Points on a hilly landscape, in no order, each with its height.
A ball rolls from a point to the lowest of its 2 nearest points, and stops where none of them is lower. Distance is the straight distance between rows; heights are no part of it.
z626 (h 58.6): [116 101 141 111 111 138 166 123 113 175 102 171 102 140 132 147 144 103
 179 151 130  95  61 133]
z140 (h 42.1): [114 175 138 107 143 195 110 188 171 164 128 157 123 158 124 146 175 103
  94 122 140 124 116  84]
z825 (h 54.1): [141 113 107 120 150 157 199 177 136 138  90 117 160 125  67 150 150 129
 142 116 118 115 140  68]
z200 (h 10.5): [105  79 108 149 111  95 137  71  62 134 175 119 120 106 126 143  16 132
 124  90 137 155 123 185]
z507 (h 30.7): [149 120 114 150 103 107 150 111  99 131 127 116 162  92  88  99  75 144
 175 114 115 135 145 159]
z499 (h 48.1): [105 145 142 108 119 166 105 155 167 151 116 179 115 186 163 125 125 103
  85 122 153 117 127 120]
z766 (h 48.9): [107 140 146 103 101 158 121 152 156 107 107 144  90 187 168 122  73 132
  99  90 142  75 131 131]
z324 (h 53.4): [179 142 150 140 125  94 181  87 146  91 162 140 135  77 121  69 131 143
 145 109 105 104 112 103]
z564 (h 40.5): [ 82 116  92  65 208  85 142 126 123 128 118  97 121 100  91 126 150 102
  91 151 140  66 112 127]
z138 (h 17.3): [171  86 128 159 101 159 128 140 107 146 103 139 149 151 183 143  66 122
  92 107 106 150 132 120]
z931 (h 10.7): [107 185  95 112 128  61 130  96 100  88 143  94 125 118 112  87 152 129
  85 124 126  97 153 134]
z713 (h 60.9): [140 148  91  82 134 132 167 105  63 121 135  87 124 106  84 119 123 156
 166 114 181 167 118 174]
z516 (h 13.3): [ 96  82 128 134 143 123  91 106  97 149 137 148 122 172 125 169  88 131
 126 161 137 144 158 149]
z19 (h 40.0): [130 133 143 110 152 110 130  87 119  83 146  97 100 125  84  94 103 151
 143 102 129  71 112 143]
z754 (h 26.3): [180  86 167 186  81 170  72 134 132 147 125 169 171 165 209 157  81 112
  80 116 105 132 154 121]
z914 (h 33.5): [119 138 150 116 179 104 116  90 117  88 176  88 118 115  92  84 133 147
 149 102 126 101 192 136]
z857 (h 41.0): [148 110 160 160  61 128 145 104 133  41 128 145 116 189 186 144  82 115
 119  76 156 147  87 126]
z62 (h 51.7): [160 104 166 169 134 133 180  97 154  88 149 118 115 146 119 160 119 156
 135 114  97 120  89  72]
z817 (h 26.9): [161 118 128 163  90 146 130 111 102 115  94 130 144 155 162 132  98  94
  90 116 131 156  80 126]
z27 (h 51.2): [ 87 164  80  98 132 133 162 159 130 118  89 121 128 171  86 150 186 109
 124 117 153 136 118  90]
z230 (h 38.8): [114 143  94  62 166 136 148 170 105 137  93  87 139 127 144 117 162  87
  72 111 154 146 106 104]
z605 (h 34.9): [151 114 150 133  76 146 151 108 132  74 104 157 125 172 176 133 119  77
 118 110 157 132  41 121]
z316 (h 53.8): [112 106 141 143 131 113 143 100 163 148 133 186 107 132 106 148 146 144
 197 162 118 103  92 134]
z107 (h 20.3): [138 105 108 161 101 115 128  67  55 114 165 108 144  93 111  92  58 129
 152 109 133 155 138 187]
z226 (h 18.0): [ 90 138  77  94 157 148 141 156 141 168 103 179 152 110  94 109 189  77
 145 141 163 119 118 106]
z407 (h 46.6): [145 126 159 128 164 134 178 103 156  94 149 117 106 108  91 105 126 153
 139 108 111  87  93  88]
z40 (h 39.3): [168 127 153 122 126 146 113 116  81 153 153  95 108 124 127 138 104 177
 165 125 105 148 181 149]
z402 (h 74.0): [155 113 104 130  78 148 127 131 148 115 101 141 163  96 155 118 148 134
 150 138 177 192  46 154]
z810 (h 39.8): [139 110 105 145 131 100 154 136 144 130  79 128 163 100  85 113 114 138
 173 146 120 112 137 126]
z467 (h 25.4): [160 154 136 127 126 104 128 152 112 158 128 122 148  85 170 111 130 145
 132 144  92 135 202 143]
z176 (h 54.6): [120 163 123  92 158 132  75 157 144 126  95  96  97  82 124 118 135 159
  94 178 124 129 142 173]
z768 (h 31.4): [ 87 139  96 117 136  51  86 119 146  92 116 135 127 128 111 125 175 134
 143 157 132 101 131 149]
z291 (h 56.5): [126 151 101  94 147 137 132 132  89 128 128  87 119 124  97 110 125 140
 108 112 167 162 147 144]
z870 (h 65.9): [112 132 127 152  72  96  66 117  53 140 124 101 101 137 177 125  65 113
 105 118 108 138 180 211]
z340 (h 18.8): [103  71 146 123 183 115  70 117 127 139 157 105 125 167 160 171 103 124
  93 157 116 138 205 145]
z569 (h 29.1): [ 85 116 121 153  97  86 122 106 101 140 134 134 109 148 112 134  62 135
 136 115  92  91 172 153]
z855 (h 45.2): [114 168  63  89 149 119 164 154  99 122  75  88 122 106  96 133 195 101
 107 139 141 145 126  99]
z317 (h 22.7): [103  88 155 150 172 131  66 100 113 114 204  83 127 174 144 152  79 148
 116 115 119 150 221 135]
z401 (h 23.0): [146 143  84 113 150 105 131 156 146 133  76 108 180  83 122 107 171 101
  84 172 114 138 169 120]
z701 (h 46.0): [172  89 168 217  56 126 181  87 154 125 182 175 155 140 180 140  92 134
 132 125  96 156 121 111]
z944 (h 33.9): [181 146 164 126  90 191 190 125 129 114 109 132 103 113 126 115 196  97
 164 132 134 102  32 116]
z728 (h 70.4): [188 140 135 149  90 143 124 126 166 106 125 147 140  69 134 116 153 158
 184 140 152 159  59 149]
z744 (h 31.6): [ 95 128  79  97 140  95 138 148 122 141 100 121 164 124 137 101 121  99
  80 148 142 144 145 122]
z674 (h 60.1): [107 179 154  83 136 117  96 131 115 115 125 101  88 158 169 110 130 145
  86 142 124 110 171 159]
z58 (h 51.4): [167 103 176 210  61 136 129  76 129 144 211 188 148 138 199 100  91 116
 139 100 105 148 150 143]
z277 (h 38.0): [110 146 114  97 149  74 111 111 147  68 142 118 111 124 101 112 176 167
 182 122 146 115 125 146]
z517 (h 66.0): [167 138 136 154 113 116 117 129 171  66 110 113 148 110 124 126 161 153
 137 123 129 151  72 114]
z96 (h 13.2): [152 147 119 137 128  95  96 174 153 135  99 132 192  89 128 129 170 122
 119 172  97 124 193 136]
z213 (h 50.2): [124 173 125 104 154 127 102 143 123 137 110 118  86  91 110 124 157 173
 159 159 121 140 172 170]
z173 (h 21.9): [151 128 131  99 134 194 158 173 138 141 108 115 102  77 127 111 185  74
 160 112 139 101  15 119]
z718 (h 45.5): [153 131 147 144 116 142  70  93 116 118 159 148 150 135 155 105 130 118
 117 122 146 157 126 134]
z18 (h 46.3): [193 144 177 139 137 179 114 124 115 143 127 102 126 113 120 137 149 165
 143 140  96 131 148 125]
z240 (h 27.3): [ 79 108 138 148 173 107 102 103 105  95 207  64 103 137 108 117  91 141
 139 104 114 126 227 161]
z709 (h 8.7): [133 118 144 114 161 211 114 176 162 132 104 129 115 107 100 152 188  92
 173 128 149 100  54  93]
z170 (h 39.4): [157 104 177 183  84 113 123 106 162 137 151 192 139 153 189 148  95 136
 129 124  83  98 127 107]
z288 (h 65.3): [116 122 114 137 111 212 184 180 167 157 132 172 149 140 107 133 149  99
 128 108 168 151  76  70]
z570 (h 21.1): [ 93  98 122 169 112  96 117 130 124 154 128 139 140 160 126 163  87 143
 132 149  88 135 203 136]
z89 (h 32.4): [111 119 142 138 132 101 111 118  81 133 177  62 114 130 141 135  86 160
 170 106 103 140 223 174]
z408 (h 47.7): [128 128 135 157 126 104 131 107 162 147 173 186 150  99 118 142 151 158
 170 149 111 150 137 106]
z182 (h 47.9): [108 158 120  89 171 207  98 167 131 156 119 134 110 152  86 122 151 109
 102 133 169 128 125 109]
z575 (h 4.3): [123 135 117 100 158 151 110 157 164 134  91 148 140 101  85 112 178  79
 164 136 144  73  82 105]
z63 (h 32.5): [189  87 175 187 101 135  83 152 177 139 141 172 201 154 182 160 110 122
 107 123  96 113 138 105]
z967 (h 52.5): [102 115 106  86 180 182 110 129  91 152 119 116 123 147  95 126 101 109
 105 123 175 146 121 150]
z177 (h 61.8): [152 135 122 124 130 109  99 141 129 124  85 109 127  92 140 137 166 119
 118 151 119 141  73 125]
z121 (h 32.8): [159 127 162 120 146  83 104 128 140 153 141 119 134  80 182 132 130 164
 121 148  88 127 145 144]
z280 (h 42.9): [108 137 144 121  87 132 110 135 142 106  95 161 117 173 127 114 106 143
 156 117 134  85 142 167]
z310 (h 36.1): [109 135 138 135  92 118  96  94  77 120 106 144  91 179 122 133  75 119
 132 118 124  92 148 174]
z422 (h 62.9): [ 85 147 129 115 107 107  94 123 104 157 136 115  85 135 169 131 102 138
  88 153 105 130 179 182]
z203 (h 46.5): [151  90 164 160  98 119 161 107 126  68 136 109 121 179 142 151  75 146
 128  84 124 131 108  94]
z704 (h 43.5): [111 127 118 134 140  72 140  49  87 110 160 138 115 157  82 122 161 122
 138 137 125 111 128 121]
z273 (h 34.8): [ 86 148 102 100 148 161 136 211 197 165 122 149 141 113 128 167 196 101
 122 134 148 152 110  77]
z91 (h 58.0): [148 136 129 128 154 117  90 173 149 122  75  75 120  73 140 150 157 156
  94 170 103 140 136 136]
z263 (h 62.2): [135 150 128 128 105 160 208 156 138 137 136 166 147 160 134 138 153 118
 137 106 149 165 124  62]
z539 (h 52.3): [189 131 192 138 157 160 120 141 147 144 143 117 121 141 164 132 104 178
 110 122  93  91 161 103]
z356 (h 23.5): [103 158  95 135  97  59 104 137 136  94  81  94 137 130 114 105 142 119
 108 156 126 102 161 149]
z297 (h 50.6): [145  93 141 172 108 145 105  74 113 137 201 154 139 120 165  87  58 119
 121 102 134 164 122 140]
z145 (h 56.6): [130 145 161 119 147 152  94 130 156 123 140 101  95 140 150 119 104 159
  76 135 107 107 134 114]
z609 (h 77.2): [129 110  84 118  92 131 153 129  98 132 112 142 144 140 161 140 139  86
 123 124 185 205  44 152]
z45 (h 44.8): [107 157 128  85 165  96 132 106  99 124 147 106  76  99 102 124 157 187
 177 136 124 125 147 166]
z431 (h 39.5): [161 141 151 140 153 137  70 107 144 152 168 151 155  67 153 107 140 153
 124 153 116 166 133 140]
z304 (h 37.9): [ 79 130 101 157 145  77 118  78  98 125 165 120 120 145  74 132 120 130
 106 159 115 138 169 122]
z190 (h 47.0): [135 100 117 141 125 125 161 180 185 137  76 120 148 114  98 166 117 169
 169 120 107 123 117  97]
z518 (h 63.1): [122 127 116 117 127 147 159 107  98 137 140 146 100 149 105 134 128 128
 158 122 164 122  83 141]
z639 (h 35.3): [ 54 120  95  69 175  97 187 158 138 171 119 126 116 112 109 127 149 102
  80 146 131  88 116  86]
z112 (h 27.7): [ 64 127  85  89 171 133 149 201 183 183 109 145 131  93  97 134 178  72
 116 138 137 113 101  83]
z982 (h 60.0): [121 125  96 135 118 167 189 166 148 156  96 128 122 123  80 153 141 105
 125 110 128 127  76  55]
z872 (h 56.7): [ 92 162 102 120 109 125 162 125 117 139 127 150 138 184 124 140 161 105
 117 101 153 165 129 100]

For each start below, name the point where the ball stops.
z539 -> z516
z58 -> z138
z402 -> z931
z213 -> z931
z324 -> z516
z872 -> z96
z288 -> z200
z766 -> z516
z626 -> z96
z62 -> z138

Call two points neighbours if one is among the 2 nearest of the other. Go from one point of each pair to the other, from neighbour to neighbour, staying as low as possible. Name the highest point that can't be avoided.
z575, z138 -> z58
z407, z575 -> z766
z96, z575 -> z564
